Each row is a point on a tangle of strands that fork, close into loops and nearly touch. The rows are in no order.
In the rows, zero is written as 128.
Two points are linked if the straight distance between their rows is under 115.
vese: [ 96 151 171 147 186 140 116 134 164 142 176 159 153  48 120 134  84  73
 143 111 130]
bop: [ 75 195  85 135 124 140  94 103 118 108  79 144 117 141 171 139 113 150
 103 109 178]
Vof: [ 83 122 129  97 203 144  83 111 171 166 137 122 113 160  92 140 115  65
 157  99 108]
vugep: [129  97 116 132  90 128  96  71  85 123 102 118  92 155  98 157 173 169
 106 132 105]
rodek: [138  75 122 133 115 110 154 151 153 124 113 129 144 213 140 159 143 115
 105 140 128]
bupef: [129 135 152 126 139  96 121 108  77 189 131 133 130 119 184 171  60 153
 141 170 207]
feku: [170 136  93 135  41 179 111 173 104 105  98 130 125 168 142 124 154 130
 153 138 160]
gisan: [118 160 163 131 149 135 108 150 181  96 124 135 114  87  74 140 140  53
 132  69  92]
veza: [105 172  84 132 117 136 156 155 158 117 124 141 163  91 164  97  97 175
 112 109 131]
lumev: [161 102 142 135 131 130 133 143  82 131 116 155 121 167 170 135 107  91
 116 196 180]
nibi: [149 110 110 148  76 153 109 176 100 113 101 159 128 182 157 149 139 122
 134 176 168]
mipag: [111 112 127 152 192 154 109 131 177 116 154 185 126  92 110 128  94  68
 120 111  98]
kege: [128 181 188  91 140 136 161 118 175 154 122 134 136 105 134 148 136  82
 108 107  66]
duno: [ 94  85  76 145 135 148  73 149 142 159 161 144 120 107 141 146 120 180
 160 139 113]
zof: [ 63 130 146 116 171 124 114  80 126 182 158 120 111 113 123 142 126 130
 118 128 100]
fered: [153 113 140 131 132 109  78 165 123  86 118 102  83 155 105 150 170  85
 110 107 129]
Kem: [159 142 173 133 158  77 134 185 154 101 141 120 163  88 119 150 117  92
 112 109 149]
rame: [ 82 119 163 115 128  87 130 152 137 141 132 120 124 129 156 174 182 177
 106 134  79]
reru: [ 54 105  90 119 158 151  98 116 144 158 151 129 130 141 124 121 134 165
 146 123 105]
bipe: [119  80 110 153 127 145 132 127  93 143 162 117 145 165 118  89 108 102
 142 158 182]
fis: [ 90 137 151 100 157 161 165  86 112 113 133 134 107 135 107  76 162 100
  90 120  76]
Nir: [136 108 130 185  91  65 124 152 112  92 135  81 119 130 108 129 145 122
 121 103 171]
vez: [139 158 132 140 112  92 135 133 139 125  90 141 118 124 171 173 122 141
  82 137 117]
Lide: [ 98 156  81 166 103 130 103  98 166 115  85 131  83 142 127 144 126 122
 118  87  95]
Nem: [169 150 210 122 143 101 189  58 113 134 133 108 116 114 110 130 109  63
  98  95 127]
tur: [ 97 113  92 161  88 154 134 159 142 113 100 144 140 218 153 141 145 113
 138 129 157]
Far: [150 177 119  99  91 143 146 146  83 164 106 120 160 126 158 107  82 147
 151 168 206]
Novem: [162 157 166  70 162 154 180  98 155 153 137 149 167 106 132 119 108 111
 104 132  88]
dule: [172 154 133  90 156 158 153  82 159 127 128 132 161  95  76 100  99 105
 110  99 106]
vufu: [124  92 111 107 113 157 157 103  94 125 142 143 139 114 139  87 163 214
 126 167  92]
menom: [103 166 131 159  86  91 131 143 113 123 120  75 131 118 132 126 135 128
 118  95 166]
zeri: [ 76 112 105 127 185 164 109 122 114 137 137 173 123 167 183 128  93 112
 109 161 174]
nopu: [124 147  84 153  50 145  94 164 144 129 104 138  95 108 168 164 146 178
 149 114 108]
Gaf: [136 164 186 127 114 119 149 123 129 127 127 123 103  93 121 126 158  89
 100 124  66]
ledok: [180 134 159 125 117  78 142 120 107 133 106 117 133 118 148 160 126 140
  95 155 139]
vik: [150 144  94  66 149 158 116 101 108 103  88 120 149 187 123 123 134 150
  88 126 169]
vore: [123  62 123 161 133 123 164 110 109 141 172 123 136 133  94  77 114 117
 141 154 119]
Zade: [180 109 158 145 156  98 123 136 160 114 142 121 139 119  75 151 102  47
 121 100 137]
Nak: [159 141  89 160 152 103  74 115 120 126 121 139 125  83 142 155  56 139
 116 130 182]
mok: [129 129 153 138  72 146 114 103  44 181 122 118 132 146 137 136 146 146
 167 200 168]
nume: [126 140 118 129  51 136 115 110 114 114  76 114 114 192 126 178 184 158
 116 109 127]
vizo: [195 132 216 139 162  90 173  71 111 124 148 124 147  66  89 116 109  84
 134 139 135]
Fof: [121 160 127 118 106 153 104 159 181 147 130 108 107 110  96 132 136  78
 159  79  77]
vitam: [120 148 120  83 144 154 118 170 166 140 140 102 148 129 119 114 146 134
 146  97 106]
mireb: [ 90 131 105  99  86 197 136 155  98 126 122 165 148 170 163 117 169 186
 142 159 130]
Mubit: [ 93 104 146 117 160 142 146 116 135 100 150 129 109 124  51  83 150  90
 127  94  74]
Tobet: [102 113 125 156 148 167 120 134 141 136 156 178 100  83 142 102 119  97
 123 152  65]
der: [121 128 163 122 192 112 111 118  97 167 150 145 113 129 184 168  66 111
 124 143 192]
lavug: [174 123 123 143 123 119 183 113 109 138 133 116 161  81 133  63 113 173
 170 203 135]
mebi: [107 190 115  97  92 147 140 160 133 141  88 111 153 174 168 132 131 128
 122 119 169]
Nakun: [176 103  98  97 113 144 162 141 124  83 121 151 149 128 140  96 148 200
 109 144 111]
Gudes: [ 97 100 139 106 183 143  88  88 120 196 165 114 114 134  92 139 103  92
 141 127 117]
dez: [195  70  82 125 112 139 149 146 146 113 134 139 157 143 127 106 118 174
 143 151 126]
midaf: [157 148 203 130 109 105 157  74 103 170 124 107  88 109 126 146 132  73
 113 132  92]
sig: [110 140 101 127 141 110 123 153 201 113 103 101 139 192 120 132 130  90
 145  76 137]
lome: [129 114 163 130 120 130  97 127  67 197 148 101 114 128 143 134 118 104
 168 192 164]
Pafek: [118 157 133 161 166  72 108 165 170 105 135 115 150 104 124 157 101  99
 117  81 171]
feti: [139 108 125 124 152 112 131 143 192 117 124 112 133 173  72 141 119  66
 136  74 109]
Fiza: [ 85 158 126 137 140 106  86 139 172  83 101 104  81 136  67 125 160  74
 161  47  98]
sar: [180 113 179 146 169 118 128 105  67 115 129 150  84 138 171 133  99  64
 104 167 178]
zadu: [179 123 110 129  99 171 157 111 115 154 140 117 143 107 122  56 110 129
 160 171 117]
Ket: [136  89  72 128  98 135 141 101 140  81 105 120 134 192 107 128 153 170
 117  91 132]
Bive: [133 142 103 127 106 143 120 112 147  84 100 107  72 139  49 107 142  81
 132  58  75]
mive: [157 111 188 133 200 115 136 111  93 100 158 146 112 111 125 111 116  60
  92 141 151]
sivif: [177 106 157 133 111  97 118 162 114 111 132 100 114 123 112 136 161 112
 123 138 122]
mared: [148 130 120 167  91  92 117 106 149 101  95 126  75 119 103 163 146 109
  94  94  74]
kogom: [186  86  92 131 137 129 106 152 121 143 138 139 150 113 136 118  95 165
 164 190 150]
ved: [165 105 119  83 133 142 155  97 158 149 146 105 158 119  59 106 128 150
 137 103  73]
linar: [102 137  96 143 105 111 112 157 152  98  76 162 122 166 181 190 143 173
 103 130 135]
beb: [185  95 161 160 135  82 166 105 111  94 127 140 123  83 120 108 152 150
 112 179  88]
fid: [103 143  92 118  86 152 103 207 149  93 105 148 109 149 185 154 166 173
 149 109 131]
Sir: [112 150 101  73 125 148 141 158 147 150 132  86 178 158 130 105 134 162
 143 104 157]
Zotil: [ 96 177 143 140 125 109 147 139 123 127 116 106 130 143 166 128 112  92
 105 108 178]
Kal: [135 125 186  90 176 134 111 118  88 180 170 105 123 110 123 123 123  90
 141 154 138]
zarap: [149  89  73 131 100 142 124 124 140  90 132 101 102 162  66 104 138 126
 145  75 122]
vilu: [190 105 194 142 206 106 147  76  87 109 161 145 125  75 115  99 103  87
 131 173 158]
Pum: [ 42 153 140 125 155 106 111 109 156 158 112 111 102 162 146 151 153 112
 134 109 102]
lag: [137 133  89 140  24 168 112 137 108 106  99 124 129 186 128 157 173 168
 163 100 150]
nuki: [101 159  79 114 155 178 106 106 119 110  95 182 121 149 183 120 101 135
  86 146 154]
durot: [120 155 134 102 136 114 136 114  97 184 141 108 158 106 154 130  84 164
 133 150 180]
pefa: [125  57 122 127  90 106 138 152 127 135 166 125 126 119 139 153 176 217
 167 141  93]
Rom: [ 89 137 132 164 169 124 146  73 124 113 149 139 108 111 107  97  93  79
 105  92 132]
mog: [108  95 128 138 196 128  90 123 111 158 157 167 115 115 166 149  86 119
 116 169 147]
Lom: [125 180 137  85  73 146 137 159  56 124  87 149 166 172 148 131 129 175
 130 168 212]
Bedo: [134  71 124 124  87 120 135 196 118 128 185 107 131 114 139 122 171 184
 196 136 130]
lonon: [ 70 132 134 124 198 131 136  66 148  82 126 147 111 111  47  96 120  78
 116  73  93]
likip: [212 118 161 130 154 101 176 139 143  95 123 157 154  71 131 105 125 144
 126 194  94]
foru: [139 103  86 131 124 125  83 181 139 134 128 152 137 121 154 159 110 179
 145 152 146]
ketil: [146 139 105 133  62 144 106 169 165 138 127 111  94 113 131 147 151 129
 160  90  79]
fup: [ 87 128 100 160 124 129 133  72 128 129 119 128 103 159 121 120 108 105
 102 106 128]
pilug: [159 114 142 173 121 131 118 149 142  99 147 154 100  59 102 107 132  94
 136 131  75]
Rig: [ 67 136 151 123 118  82 105 127 126 173 124  88 123 145 140 185 164 168
 126 121 121]
tal: [146  97 134 145 114 109 148 198 119 125 170  95 160 111 124  83 131 134
 170 146 160]
gokep: [101 156 111 149 116 167 141 155 137 149 149 150 134  76 172  83 104 133
 136 153 107]
saker: [137 105 115 110 118 153 145  95 128 166 145 130 138  96 115  95 131 171
 133 153  72]
zinu: [134  99 143 164 118  67 151  94 145 104 117 111 105 134  66 153 132 101
 100  87  91]
dasup: [160 147 126 127 142 132 115 165 162  99 132 163 137  53 135 129 125 145
 118 126  89]
fivob: [133 160 106 119 140 132 143 138 174 102 142 139 174  49 120 106 112 186
 124  91 101]
gusi: [103 156  74 146 154 125  62 128 130 108 123 125 123 103 138 134  95 144
 114 103 174]
Lizuv: [ 72 134 116 116 134 120 103 154 171 121  99 105 114 200 137 136 174 111
 159  96 116]
bulu: [ 96  92 118 125 105 111 130 131 146 120 142 120 106 130 130 155 179 192
 136 101  70]
vef: [120 142  89 105 116 144 141  78 118 101  97 119 147 158 125 110 143 182
  87 110 135]
pusu: [138 114 155 153 120 109 177 147 126 135 172 101 162 102  96  75 117  99
 145 127 132]
niba: [188 149 150 138 148  76 185 130 107 111 111 141 149  67 145  97  96 169
 147 206 153]
kulog: [143 138 122  88 164 131  94 136 128  99 105 109 120 172 118 138 153 107
  98 110 140]
dimid: [ 80 132 109 124  88 179 144 113  80 159 123 173 157 146 170 114 126 184
 137 188 147]
nodog: [104 121 100  94  81 157 144 147 110 137 132 114 166 161 140 125 164 212
 155 128 146]
Vura: [111 156 167  98 181 109 159 121 143 177 161 116 176 112 150 134  79 120
 129 111 160]
pom: [125 121 147 139  84 130 111  77  57 155 107 129 112 155 135 162 159 150
 114 175 140]

How many points has the smallest loop of links through each point below? Write none if it is on no loop.
pom | 31
vef | 17
fid | 14
nuki | none
fivob | 6

A piece is all that can be reached along the links. How many separate loops has the piece of each point below (a circle has one, a figure eight two, a Y none), and how many tips (points with one link)?
Sir | loops 2, tips 1
Nak | loops 0, tips 3
rodek | loops 1, tips 5
Mubit | loops 0, tips 2
Tobet | loops 1, tips 1

A tip is a point with one link. Name the tips that can be reached along the links from each point below, in the order of the rows.
pom | Vof, rodek, bipe, Pafek, beb
lonon | fis, zinu
ledok | dimid
bop | Nak, Lom, Vura
pilug | vese
